Each row is a point on a tangle of strands that fork and nearly touch. The rows are in no order.
In the rows, 128 means zero.
Two points are linked if the straight distance between their rows is under 78.5. Some points are linked to none.
K_693: [154 111 158 146 120 173 162 187 122  96 114  63 162 131 146  95 188 176
  85 133 110 105]
K_248: [ 96 130 144 156 154 131 163 176 148 113 100 111 103 117 122 124 150 124
 122 138  79  75]
K_924: [ 94  95 130 120 131 177 115 159 132  86 154 133 178 132  71  83  59 169
 165 121  97 121]
K_821: [184 159  81 106 157  81 108 152 133 152 147 126  91 115 182 123 138 124
  79 166 187 130]
K_751: [140 105  54 125 143 104 153 148 104 174 105 135 118 114 143 106 162 106
  62 141 117 151]
K_586: [100 112 170 140 135 120 145  89 120 128 109 140 103 143  95 158 129 132
 186 177 119  88]
K_539: [142 182 141 126 100 153  98 103 112 105 171 186 152  98  96 116  76 110
 125 102 115 135]
K_246: [108 107 145 142 137 122 131  36 118 143 127 159  92 174 115 124 117 147
 201 152 140 134]
K_226: [ 98  95  27 106 171 113 143 115 103 157 133  93 146 127  97 105 172 141
 130 125 160 116]
K_688: [116  91 120 110 115 138 123  87 101 156 112  71  86 130 129 151 173 113
 139 127 195 160]
K_287: [108 139 135 118 127  97 125 105 152 112 139 188 157 153  67 129  56 138
 177 160  88 130]
K_881: [125 132 161 134 128 111 132 116 129 110 126 158 141 105 132 193 119 105
 134 114 156 110]
K_540: [ 98 112 127  94  92 170 114  76 106 134 182 131 134 140  90  86  83 150
 187 147 129 154]
K_669: [137 139 150  94  95 129 118 112 114 115 172 152 191 128 119 169  96 128
 155 139 159 152]
K_127: [124 104 130 167 151  97 118  82 172 147  86 162  81  85 127 156  87 100
 165 122 146 104]
K_324: [115 112 167  91  85 171 129 114 166 130  76 140 139 190  94 147  69 112
 130 171 125 187]
K_559: [158 195 130 138 124 171  88  91 109 111 149 175 143  94 100 116  87 108
 120  99 136 109]
K_668: [122  80 118 170 109 105 121 124  97  71 161 141 156 155 130  65 138 180
 143 123  99 155]
K_163: [127 165  85 104 171 149 124 135 126 131 149 102 114 122 169 103 130 126
  95  95 182 135]
K_11: [124 115  41 107 169 131 116 155  98 134 158 120 154 124 105  80 165 148
  79  79 140 105]
K_826: [140 137  39  91 167  86 130 162 105 159 154 128 132 120 144 106 141 130
  67 127 145 141]
K_192: [ 95 131 109 162 170 121 139  94 127 120 125 161  87 159 148  91 130 130
 147  97 117 127]
K_590: [174 170 108 106 136 185  82 112  68 100 168 118 105 147  95 110 126 126
 140 128 179 115]
K_451: [ 93 127 131  76 124 163 116 149 142  98 149 151 187 175  66 128  56 138
 143 112 113 161]
K_808: [119 116 137 138 145 130 169 210 162 118 117  94  99 106 149  98 152 146
  72 127  69  87]
K_698: [140 118 155 152 127 168 163 177 151 115 100  57 158 126 149  93 178 180
  81 110  88  97]
K_565: [141 118 161  95  99 140 117 114 176 123  84 150 142 194  89 153  66 117
 145 183 132 177]
K_528: [129  64 115 167 121  99 168 128  89  68 136 130 178 139 138  99 178 181
  86 132 122 130]
K_665: [123 176 117 147 155 171 115 110 114 117 155 148 113 125 145  75 124 132
 127  88 129 111]
K_498: [ 98 139 113 151 156 151 167 147 136 112 147 149 117 105 193  98 125 124
 101 102 137 108]
K_857: [137 100 133 164 121  90 102  97 175 169  84 138  60  72 125 146 114  89
 163 144 132 109]
K_600: [141 100  84 104 110  92 109 101 103 177  97  65  93 123 105 142 189 105
 115 148 167 165]
K_710: [170 109 203  96 101 143  99 155 153 129 131 141 124 150 119 206 141 108
 154 122 172 127]
K_254: [131  83  85 164 127 125 142  97  98 101 144 135 190 128 133  67 173 182
  89  89 127 130]
K_829: [101 154 138 146 140  92 152 160 145 106 109 146 105  77 141 165 109  86
  91 123 104  91]
K_309: [131 146 167 125 127 118 138 134 114 106 116 153 156 132 115 191 119 112
 140 136 132 114]
K_114: [161 160 131 111 123 169  85  70 123 145 158 127 162 108 116 131 112 140
 159  99 186 118]
K_666: [121  62 132 140 100 150 138 158  72  93 139  94 161 168 128 105 170 164
 157 177 124 156]
K_663: [152 158 163 105  98 114 100 109 146 104 179 190 152 137 100 143  74 126
 144 115 135 156]
K_746: [108 151 110 149 159 159 143 132 128 111 155 149 120 125 180  77 134 135
 113  86 132 117]
K_366: [ 99 155 136 155 156 126 162 149 128  95 135 166 150 106 155 143 117 114
 127 121 115  86]
K_646: [136 102 154 115 104 100 115  76 148 130 135 183 159 151  86 173  99 132
 184 168 146 119]
K_258: [ 93 138 151 162 157 121 159 149 138 109  93 137 101 122 113 146 130 117
 147 149  85  70]
K_716: [168 172 111 110 111 206  87  94  79 118 161 121 130 120  89 100 100 125
 147 138 168 130]
K_387: [ 96 146 106 147 152 137 168 156 146 123 133 149 108  81 193 111 109 104
  80 121 136 108]
K_566: [124 102 156 160  68 185 135 161 109 118  93  86 208 106 127 111 127 142
 116 134  76 158]
K_162: [134 112  45 101 154  46 106 112 114 147 139 104 109 126 106 135 153 122
 129 143 175 137]
K_230: [111 138  41 110 172  66 101 132 119 136 150 136  98 124  91  95 134 127
 102 112 125 109]
K_749: [111 129  94 155 163  93 141 107 141 139  97 134  54 130 153 109 116 101
 116 133 136 146]
K_147: [191 149 120 124 112 107 106 123 146 184 109  98  75  96 166 126 181 113
  92 160 164 118]
K_319: [140 135 168 119 107 123 117 109 129 139  79 149 154 174  71 174 108 120
 156 176  96 137]
K_727: [118 144 123  89 120 115 178 199 161 163 154  61 130  86 171 119 157 145
  86 138  87 110]
K_882: [117  96 136 116 122 159 130  77 103 146 126  86 106 130 140 156 159 123
 155 132 206 143]
K_885: [166  89 163  91  77 133  93 108 146 137 164 175 167 155 120 190 125 116
 175 140 185 150]
K_335: [118 105 103 150 125 144 129 109  89 112 163 139 145 164 153  83 168 149
 143 101 129 155]
K_613: [ 82  56 126 137 105 124 146 121  76 128 130 101 128 164 100 134 219 137
 142 133 111 128]
K_637: [165 159 113  98 152 161  70 120  89  96 171 113  88 133  98 122 131 127
 133 109 197  92]
K_851: [ 92  60 117 124  98 144 103 116  87 100 173 128 136 164  95  68 108 169
 180 126 102 172]
K_454: [119  90  93 138 136 131 171 169 120 134 128 140  98 115 181  98 151 113
  55 112 121 148]
K_62: [ 84  83 124  98  97 174 115 110  97 116 186 123 130 156  93  72  90 162
 186 134 116 159]
K_175: [171 153 213 123  99 153 109 115 172 144  81 137 121 176 107 162 106 125
 143 151 108 146]
K_41: [118 120 167 165  72 170 135 143 124 133  94  95 200 119 128 115 148 147
 131 121  52 137]
K_930: [160 145  90 151 142  73 138 121 127 177  87 156  64 133 150 111 159 106
  63 161  99 130]
K_681: [126 151 130 127 122 143 144 164 100  97 150 146 205 122 135 146 107 126
 149 149 116 133]
K_510: [127  94 116 169 100 127 101 120  95  71 164 146 132 143 115  47 123 169
 133 108  88 158]
K_674: [123 137 135  99 109 112 173 186 143 162 160  86  94  88 172 102 168 138
  72 139  87 120]
K_651: [158 155 193 118 136 123 120 177 143  89 121 144 112 126 154 197 110  94
 111 107 155 122]
K_768: [127 129 141 148 144 157 165 198 161 122 101  75 143 107 147 103 163 157
  80 105  74  81]
K_702: [132 160 159 172 141 130 139 147 130 115  67 162 149 156 100 157 113 108
 138 140  55 113]
K_661: [168 152  64  89 155  82 126 159 108 159 150 124 114 123 168 120 145 125
  63 153 172 149]
K_843: [116  92 141 137  80 200 133 171 101 119  91  90 218 120 116 123 109 130
 131 145  99 167]
K_818: [192 146  94 128 147  93 104 142 143 161 115 117  83 105 173 129 150 112
  99 172 182 121]
K_601: [110  40 104 149 122 117 173 142 103 114 120 124 139 116 128 109 195 145
  69 106 114 125]
K_606: [177 167 217 116 126 159 107 166 180 130  98 108 110 131 135 184 109 117
 130 106 135 114]
K_912: [130 161  72 128 178 104 127 141 141 142 125 130  83 127 169  90 110 119
  86 120 145 141]
K_408: [114 129 128 114 111 135 172 178 131 148 145 106  84  80 174 106 157 112
  62 140 111 121]
K_699: [138 135 149 113 108 141 116  83 114 129 160 146 180 107 136 175 117 126
 157 117 182 128]
K_165: [132  87  60 150 162 136 136 114 111 125 131 126 173 120 120  59 163 182
  81  83 132 102]
K_449: [137 172 202 134 100 149 132 126 141 143  93 121 143 166 134 159 129 123
 128 106  66 153]
K_721: [115  64 131 138 119 134 170 170 103  99 135 112 122 139 145 114 199 142
  79 112 120 121]
K_655: [117  45 101 162 129 112 179 118  95  99 119 130 166 117 128 101 184 169
  76 115 124 115]
K_951: [167 177 226 122 119 164 119 132 189 147  93 106 120 143 143 172 109 129
 132 103 112 127]
K_365: [134 178 180 123 137 107 119 161 164 128  86  97 113 139 133 181 123 109
 105  86  85 124]
K_145: [101  63 127 140 119 129 124 137 105  93 152 133 139 173 113  77 104 174
 193 161  98 157]
K_506: [135 104 134  79  66 137  90  68 141 141 177 152 181 128  87 145  85 137
 172 139 171 150]
K_110: [117 124 150 125 101 150 128 115 118 149  74 130 168 158  71 149 107 123
 166 184  78 140]
K_748: [114 110 130 107 108 159 128  63  78 141 165 113 138 162 143 125 141 147
 185 148 173 161]
K_743: [127 155  47 113 175  63 103 154 127 141 148 154  94 127 117  88 122 129
  76 122 120 119]
K_179: [132 129 112 158 174  99 102  85 173 145  98 143  72 106 133 124  82 117
 166 115 157 113]
K_257: [117 122 128 147 131 144 139 157 120  93 156 143 177 125 127  91  92 154
 177 157  97 124]
K_252: [109 129 163 172  92 152 148 131 146 143  96  95 191 130 147 123 157 154
 138 105  40 122]
K_128: [163 164 179 138 140 118 133 139 148 101  98 178 135 174 116 173  87 112
 141 151 110 138]
K_331: [151 161  92 146 151 101 110 128 167 148 106 135 108  65 178 127  91  99
  99 132 168 116]
K_758: [159 149 133 110  95 161  79  60 129 146 163 152 167 110  91 132  95 131
 159 111 167 133]
K_251: [103 103  81 123 145 130 132  81  86 143 124 107 130 168 127 135 170 125
 145 108 168 158]
K_275: [160 160 171  99 116 161 130 155 150 108 122 142 159 166 129 153  63 118
 137 164 142 179]
K_187: [120  77 127 134 113 165 140 170  93  89 142  89 175 150 136  94 125 166
 167 178 129 152]
K_675: [108 134 173 130 131  98 124 126 146 133  94 115 114 116  84 184 130 117
 143 129 104  84]
K_513: [138 125 172  91  88  97  96 170 153 143 136  83 127  86 131 202 148 105
 123  90 144 127]
K_920: [128 163  80 102 168 146 107 141 108 124 157 108 113 146 141  94 145 133
  95  80 165 132]
K_336: [140 123 130 150 126 165 160 188 108  75 157 115 195 108 174  99 145 157
 119 149 134 112]
K_966: [ 94 118 137 104 130  73 159 129 168 171 120  38  97 128 140 148 156 154
 166 156 106 123]
K_773: [119  98 122 125 107 185 136 175 100 112 113  96 216 123 115 124 103 138
 155 165 115 152]
K_204: [130 133 115 108 110 155 172 174 120 158 147 110  98  72 191 106 152 108
  44 138 139 138]
K_210: [145 112  70 173 120 146  80 104  74  98 130 151 136 154  73  61 143 138
 136 108  89 134]
K_733: [125 132 129 111 123  50 180 140 159 178 145  93  80 132 174 117 178 148
 113 155  67 128]
K_46: [139 100 101 113 117 113 112 103 113 164 103  70  78 123 131 142 168 102
 123 139 186 166]
K_496: [134  66  80 138 146 130 165 157 106 129 129 139 154 110 171  97 155 146
  34  81 137 146]
K_394: [ 76  79 123 111  94 103 137  91  97 165 120  72  82 142  98 144 201 120
 132 119 131 154]
K_723: [ 96 154 143 118 129 131 156 182 142 128 122  82 131  90 131 147 154 118
  98 121  98  84]
K_967: [111  99 108 116 122 143 122  57  72 146 137 107 131 181 128 139 167 137
 171 128 177 164]
K_612: [134 151 138 146 107  80 139 114 158 166 115 119  44  90 157 111 150 113
  97 159  97 112]
K_562: [123 178 177 128 130 119 139 147 174 144  92  86 130 147 167 175 122 120
 107  68  76 146]
K_362: [117 133 127 140 111 168 123 119  99 106 185 143 141 129 139  65 114 148
 166 123 113 142]
K_316: [109  65  38 128 156 146 161 112  98 159 117  95 164 125 116 100 189 145
 115 117 155 123]
K_25: [161 114 116 161 130  97  98 105 165 171  84 125  57  83 142 132 128  92
 157 159 151 121]
K_243: [143 126  65  94 144 141 154 166 103 157 136 108 120 119 181 111 153 111
  54 121 165 169]
K_34: [107 159 146 151 153  86 143 149 143  92 111 178 117 100 150 176  91  89
 104 106 116 100]
K_460: [178 191 208 131 118 183 135 154 149 116  98 132 136 141 147 165  95 108
 120 143 125 141]
K_657: [131 178 135 151 160 126 100  84 152 123 128 179 124  95 126 126  83 118
 130  74 136  95]
K_458: [143 175 156 135 147 107 135 153 132  91 129 188 160 159 128 158  80 119
 144 135  98 136]
K_522: [145 150 152 127  89  72 104 158 160 140 125 123 104  54 152 173 130  85
  89 117 118 115]
K_649: [144 101 139 129 121 141  94  29 154 165 133 159 126 146 100 131 106 153
 207 140 170 113]
K_237: [107 144 149 126 123 157 159 153  97 110 139 117 167 106 136 164 153 116
 131 143 139  98]
K_429: [100  53 127 135 140 157 126 146 122  90 117 108 157 169 101  79  77 186
 186 163 105 152]
K_453: [160 145  92 118 174  92  65 131 165 136 141 124  68 102 129 109  96 127
 152 115 176 102]
K_640: [130 105 132 157 127 151 160 168 105  75 165 126 160 133 177  88 157 161
 126 143 136 120]
K_84: [123  97  39 118 153 114 153 142 105 162 114 120 136 123 132 108 162 114
  81 120 140 149]
K_800: [112 157 175 148  99 146 136 130 135 150  93 110 174 153 134 151 148 130
 133  98  45 137]
K_352: [102  63  65 147 136 137 160 108  91 139 122 116 160 135 130 111 193 136
 110 102 145 137]
K_547: [113 101 123 155 132 144 155 137 103  93 161 143 139 152 172  89 164 150
 139 121 128 134]
K_542: [135 143 158 169 116 149 138 147 125 121  67 160 165 158 108 139 102 109
 137 145  49 148]
K_902: [147 129 139 133 101  99 102 147 150 134 116 141 112  57 163 183 115  72
  95 102 158 128]
K_417: [102 120  80 168 163 112 117  88 109 124 122 160 115 175 115  86 151 137
 142  82 100 130]
K_741: [142 185 228 128  99 164 141 123 170 146 108 111 131 148 163 161 112 133
 130 100  84 143]
K_368: [123 121 138  90 116 121 116 115 167 115 104 160 160 196  73 151  53 124
 155 170 126 171]
K_918: [126 121 178 104  99 115 111 141 130 131 126 101 140  97 109 206 150 108
 131 110 153 108]
K_905: [133 179 110 134 185 136  88 111 135 116 126 136  70 127 119  96 102 127
 121  94 143  98]
K_757: [122 114  71 175 148 124  98  92 100 116 125 154 144 158  90  65 161 152
 134  88  92 114]
K_381: [158 147 129 122 121 168  83  52 115 141 149 138 107 148  78  99  99 145
 177 134 153 128]
K_742: [111 153 152 150 152 102 145 106 135 107 133 190 145 127 117 154  93 124
 165 138 111  98]
K_389: [115 158 144 144 141 103 133 112 141 109 143 198 154 137  97 127  72 135
 173 145  85 110]
K_92: [176 176 198 118 135 151 130 171 138  95 116 141 133 146 149 183 107 108
 121 132 146 131]
K_653: [154 121 197  98 105 123  97 151 141 130 120 116 132 137 105 210 147 116
 139 110 149 120]
K_545: [137 168 124 111  96 192 102  86  93 129 179 130 151 103 108  93  98 131
 152 120 148 138]
K_745: [149 187 122 142 173 149  81  98 141 118 125 154 102 102 105 112  89 117
 125  88 147  80]
K_54: [181 134 127 131 101  96  97 106 152 192 107  87  63 100 152 122 190 116
 122 149 150 127]
K_419: [118 165 139 102 105  74 139 169 162 148 135  73 128  69 147 161 143 117
  90 124 101 106]
K_809: [154 130  66 136 140  83 147 134 110 184  95 145  95 123 140 113 169 108
  60 158  99 137]
K_987: [147 192 117 130 153 186  95 108 102 111 152 135 110 121 121  91 118 125
 126 101 151 101]
K_635: [136 131  97 150 176  89 110  96 159 144  91 128  56 123 144 115 101 112
 146 131 156 139]
K_470: [ 94 130 157 135 126  97 139 122 151 132 104 108  80  84 108 159 128 110
 138 142 113  87]
K_296: [136 128 127  85  67 168  83  63 125 140 176 141 163 111  68 123  74 133
 156 129 161 148]
K_569: [122 136  58 118 170 132 112 142 105 126 149 127 132 151 124  87 158 137
  89  71 138 127]
K_156: [ 90 124 140 147 135 112 158 118 139 129 110 123  61  98 141 132 128 104
 128 144 127 107]
K_117: [139 107 167 118 110 103 113  96 141 133 102 167 151 158  72 185 113 129
 174 180 129 113]
K_585: [110 114 152 118  98  81 126 103 156 168 124  70  55  95 128 131 160 126
 152 143 124 127]
K_205: [110 110  42  94 159  65 107 100 105 145 153  96 121 122  85 129 152 134
 141 127 175 120]
K_953: [157 156 122 141 120  86 141 117 140 181 106 138  51 117 166 108 167 112
  60 151  94 123]
K_504: [141 117 132 133  96  88 111  94 144 177 108  82  51 104 135 121 171 112
 129 147 138 147]
K_568: [117 120 120 142 152 115 107  38 109 144 124 151  93 193 100 108 125 150
 190 118 123 142]
K_856: [101 154 135 145 135 136 158 168 166 147  89  78 165 118 147 138 152 133
 104  82  58 106]
K_642: [112 138  67 113 170  81  82 112 105 116 149 131  82 142  69 113 137 123
 121  96 140 101]
K_760: [106  94 142 143 129 150 166 168 107 100 135 107 115 142 146 115 187 137
 116 137 120 109]
K_827: [150 148 185  87 112 107  96 183 163 134 126  74 120 115 144 197 138 115
 118  82 141 135]
K_154: [ 91 115 158 116 123  71 133 113 165 164 117  61  69 117 111 144 148 146
 174 146 107 108]
K_473: [105  99 158 145 142 122 139  52 130 136 116 157  91 145 113 147 120 136
 194 155 147 106]
K_270: [138 159 155 124 121 140 139 157 100 106 120 144 183 144 120 175 117 111
 138 151 118 136]
K_687: [130 138 103 130 164 112  78  59 103 134 126 136  87 185  72 114 132 144
 174 102 137 126]
K_944: [146 132  96  99 117 151 162 165 104 168 138 101 101  97 184 111 162 104
  43 134 155 163]
K_962: [130 134 128 106 104 168  98  53 104 145 165 132 122 149  91  90  99 152
 185 141 145 149]
K_57: [ 84  56  90 149 116 133 157  99  77 135 122 119 149 150 117 126 205 130
 136 120 134 136]
K_956: [166 196 113 140 150 190  92 105  96 100 141 162 114 112 102  99  89 109
 125 124 147  93]
K_729: [119 130 135  73 101 133 122 136 123 111 162 143 193 150  95 157  70 131
 152 148 141 170]
K_769: [154  95 145  92  73 121  87  82 162 142 170 182 170 151  99 163 105 127
 176 133 172 152]
K_530: [106 165 149 135 129 124 156 162 170 144  96  85 158 135 177 165 141 118
  95  65  62 143]
K_266: [136 189 159 137 146 103 132 148 127  84 156 199 155 137 145 149  86 117
 133 106 101 125]
K_13: [142 102 130 130 147 145  97  53 152 163 121 140 118 131 115 144 113 140
 197 117 186 112]
K_869: [110 105 109 153 121  82 159 139 134 152 103 144  52 123 141  98 159 104
  80 141  70 136]
K_30: [104 119 154 139 135 137 151 114 107 122 117 135 126 152 107 139 132 139
 187 190 109 101]
K_673: [123 110  62 107 150 134 152 145 101 148 126 108 124 132 158 116 165 112
  78 107 164 165]
K_328: [164 151 202 117 110 133 103 126 149 137  86 125 129 173  97 185 124 124
 139 130 112 134]
K_55: [120  85 116 142 112  68 160 166 137 150 121 136  72 118 137  93 171 133
  70 129  43 126]
K_754: [146 129 171 124 118 102 111 165 150 107 123 145 102  90 159 197 111  78
 104  94 158 127]
K_86: [152 159 133 156 108  89 122 115 161 168 104 130  70  59 167 126 137 101
  90 156 118  98]
K_231: [181 154 201 132 126 142 120 131 181 117  87 164 118 174 113 169  86 117
 146 165 125 135]
K_111: [138 145 170 132 109 156 140 135 153 121  80 167 137 183 109 140  62 105
 133 163  87 183]
K_396: [132 126 151 148 143  97 109  79 165 129 122 194 128 115 120 170  92 113
 160  91 148 108]
K_45: [115 131 142 144 135 140 151 140 108 115 112 144 164 138 108 138 115 132
 175 182  96 108]
K_714: [155 102 146 157 115 168 156 183 102  75 117  74 172 138 149  91 168 172
 105 165 121 128]
K_508: [153 140 126 121 150 152  83  59 132 147 139 124 107 146 101 118 113 149
 184 110 176 117]
K_304: [111 131 136  64 114 154 118 142 147 107 144 142 181 182  85 146  58 131
 143 133 139 178]
K_570: [149 168  98 111 167 132  80 130 154 133 140 105 119  83 143 120  97 124
 123  92 191 105]
K_160: [144 147 112 141 119 107 117 130 152 144 109 132 115  49 175 153 108  80
  89 124 164 121]
K_617: [142 112  96 173 110 152  87 114  82  87 147 154 128 152 102  46 136 142
 128 101  92 152]
K_173: [145 158 151 141 133 111 101  78 151 120 145 197 142 113 118 151  89 120
 145  80 140 115]
K_40: [124 176 158 144 160  95 138 152 137  81 134 193 136 125 158 170  88 102
 111  95 117 109]
K_914: [130 141  94 114 170  98  69  93 103 114 141 127  74 164  67 123 131 131
 146  95 149 107]
K_342: [102 109 139 155 147 137 171 191 143 103 117 121  94 114 150 108 155 127
  94 134  93  84]
K_35: [157 147 168  91 102 116 103 129 161 101 172 175 154 158 111 150  66 132
 151 140 149 163]
K_883: [ 94 110 110 164 144  90 161 127 139 131  98 149  43 126 153 102 136 101
 104 139  95 133]
K_942: [148 167 154 107  88 138  93 107 128  99 179 192 144 119  81 129  63 110
 124 108 125 155]
K_214: [168 171 193 117 105 177 138 146 151 119  99 137 144 157 132 155  81 110
 128 162 127 169]
K_139: [148 136  97 117 128 128 136 131 125 158 116  92  84  94 170 122 145 104
  86 150 177 151]
K_416: [136 164  60 113 180  95 110 169 134 139 146 147  91 132 151  80 113 128
  62 109 125 134]
K_19: [129 177  98 115 167 150 112 122 139 133 141 107 121  93 161 111 107 125
 107  91 185 118]
K_546: [ 99 149 150 118 125 130 152 163 123 116 125 101 135  87 132 171 148 106
 103 124 127  92]
K_235: [172  98 184  99  91 150 103 138 153 131 159 172 144 154 138 198 131 105
 167 128 190 139]
K_775: [106 128 142 146 137 160 168 168 111 101 134 118 142 118 146 131 161 126
 128 146 123  88]
K_317: [133  79  54 137 167 125 147 144 115 138 127 133 167 110 143  76 148 161
  54  81 132 125]
K_485: [130  86 151 130 110 115 109  42 160 153 130 184 141 143  92 162 109 138
 205 158 161 107]
K_913: [140 141 132 124 134 146 109  79 133 138 142 138 160  99 141 156 112 128
 152  93 188 118]
K_980: [131 144 185 120 125 105 109 125 145 143  83 110 135 151  82 193 134 127
 144 117  98 105]
K_308: [ 94  92 160  97  83 184 138 125 138 128  80 141 161 184  95 142  79 108
 130 145  99 190]
K_618: [123 117 132 161 134 154 147 164 114 100 117 133 174 136 127 108 113 147
 172 176  94 116]
K_609: [129 147 126 143 124 159 153 186 113  77 177 140 207  95 180 103 135 147
 116 123 129 105]
K_734: [129 128  35  88 168 103 124 173 105 151 171 129 144 108 124  91 142 141
  61 106 137 118]
K_632: [111 156 157 159 159 110 144 153 140 110  77 148 123 130 102 168 120 106
 131 133  68  82]
K_423: [114 130 132 112 120  49 167 126 168 172 137  69  77 124 159 126 167 149
 142 163  86 127]
K_910: [131 108 145 144 130 105 115 101 155 130 114 168 125  94 132 188 104  96
 150  97 164 113]
K_523: [108  54 127 143  95 131 142 138  65 105 137 108 154 170 118 121 204 154
 151 158 118 143]
K_992: [185 134  89 122 135  62 104 117 121 175  99 117  78 128 129 140 189 112
  94 168 154 125]
K_833: [122 116 124 122 120  68 167 168 156 161 137 108  72 128 155  96 170 142
  93 141  45 125]
K_253: [154 162 110 100 165 143  67 130 129 116 159 106  84 105 113 119 113 129
 132  95 191  90]
K_95: [ 97 113  35  95 168  96 122 109  99 146 161 101 127 123  82 100 161 143
 134 118 158  99]
K_80: [139  59 102 136 125 121 172 179 107 132 127 138 121  97 167  99 160 135
  24 105 110 146]
K_482: [140 152 142 142  93  77 115 133 165 153 115 129  90  46 153 151 129  91
  92 139 117  99]
K_813: [129 168 177 132 143  97 123 173 150 106  91 129 104 124 123 186 112  92
  98 104  97 109]
K_360: [118 163 133 127 112 164 122  89 103 123 176 150 149 112 128  96 105 139
 164 122 129 128]
K_132: [106 134 112 135 140 125 187 169 184 165  95  56 165 110 176 139 148 138
  99 103  63 120]
K_181: [ 71  69 119 115  98 115 150 116  91 152 129  84 106 149  99 136 219 130
 126 116 118 138]
K_168: [ 89 126 141 154 151 121 158 105 135 117 117 147  92 107 141 142 118 112
 151 137 136  97]
K_456: [ 96  92 138 108  94 172 132 125 124 139  75 132 184 162  80 140  84 117
 149 164  87 168]
K_43: [103  94  92 109  97 100 136  92 100 183 109  69  95 122  99 134 198 111
 109 127 137 166]
K_182: [107 113 153 114 111 164 143  89  97 136 140  94 127 113 142 162 159 125
 155 142 193 123]
K_104: [124 132  78 134 156 123 155 151 131 143 121 139  89 119 183  94 128 110
  70 121 136 152]
K_607: [121 155 123 141 126 179 144 151 112  95 189 142 175  99 189  81 141 143
 112  98 140 110]
K_459: [104 141 147 156 154 116 146  80 138 119 130 171 117 117 133 143 103 128
 167 128 133  96]
K_271: [138 157  92 118 183  92  79 121 142 120 134 124  58 134 113 102 106 129
 130 104 156 114]
K_370: [145 174  84 137 168 102 115 136 161 146 119 129  87  93 178 103  92 115
  95 137 161 123]
K_541: [173 149 176  91 109 146 112 147 180 105 153 155 152 161 124 154  61 129
 154 163 169 160]
K_233: [111 123 130 141 112 160 122 148 112  86 184 138 155 111 124  64  92 160
 162 129 103 132]
K_340: [ 89 111 128  91 117 180 113 158 127  92 162 150 190 142  56 114  60 148
 148 106 104 129]
K_90: [126 125 168 150  97 162 143 148 140 119  78 165 145 167 115 134  75 102
 131 145  60 183]
K_670: [ 99 129 153 118 113 161 157 120  94 122 149 104 148 102 139 164 159 120
 142 143 168 109]
K_31: [102 127 126  96 123 112 122 118 156 115 128 170 168 173  63 137  49 136
 167 158 103 152]
K_671: [102 105  94 139 134 142 143  97  83 126 144 125 138 169 149 114 176 131
 139 103 148 154]
K_180: [167 155 206  98 121 132 100 187 174 129 117  91 103 122 144 192 124 113
 123  93 141 121]
K_276: [108 109 147 129 113 164 155 146  83 114 143 106 145 142 134 127 163 141
 169 176 130 118]
K_384: [140  81 134 154 113 159 144 169  98  68 115  69 179 145 142  85 128 179
 128 175 128 160]
K_518: [ 96 152 121 146 139 112 163 159 146 119 122 150 108  66 173 143 109  90
  78 127 122  96]
K_933: [113 105 150 102  98 166 137  73  80 138 156 107 146 136 135 149 149 142
 182 172 186 140]
K_161: [165 123  64 115 151  48 102 121 122 153 117 118  90 132 131 135 154 113
 117 161 169 143]
K_932: [105 158 131 159 170 129 131  76 139 126 129 161  92 129 140 105 103 132
 159 104 131 110]
K_858: [100  77 122 135 143 170 127 152 136  96 111 119 190 146  93  86  57 178
 174 141  99 138]
K_153: [120 134 114 108 140 121 185 194 179 167 127  50 148 102 175 120 155 151
  97 127  77 113]
K_298: [122 129 126 123 112 166 143 174  92 105 139 114 212 121 130 134 115 131
 158 166 122 137]
K_631: [127  68 115 172 117  94 148 128  95  66 145 136 167 154 137  84 161 179
 120 135 110 141]

A fork is a point with three links. Follow the links from the first point to the second and name the forks in between, in order.
K_882 / K_417 => K_182 > K_237
K_233 / K_80 => K_912
K_460 / K_204 => K_902
K_394 / K_992 => K_613
K_104 / K_944 => K_912 > K_902
K_175 / K_721 => K_459
K_967 / K_161 => K_182 > K_613
K_760 / K_613 => K_237 > K_182

A fork is a point with three links, a tip a point with one. Leave the first point through the second and follow the links. Name the first fork or tip that comes.
K_542 / K_702 => K_613
K_673 / K_84 => K_902
K_508 / K_13 => K_459
K_967 / K_251 => K_607
K_586 / K_473 => K_912
K_104 / K_454 => K_254
K_449 / K_800 => K_453
K_204 / K_408 => K_813
K_504 / K_585 => K_25
K_666 / K_187 => K_111

Follow the links from the first point to the second, and from the first to the third. Name the last point that the two ways share.
K_632 / K_600 / K_205 => K_613
K_246 / K_80 / K_160 => K_912
K_757 / K_308 / K_980 => K_459
K_416 / K_84 / K_541 => K_902
K_214 / K_104 / K_408 => K_902
K_86 / K_317 / K_743 => K_912
K_723 / K_192 / K_609 => K_237
K_251 / K_714 / K_721 => K_182
K_95 / K_384 / K_671 => K_613
K_631 / K_666 / K_607 => K_182
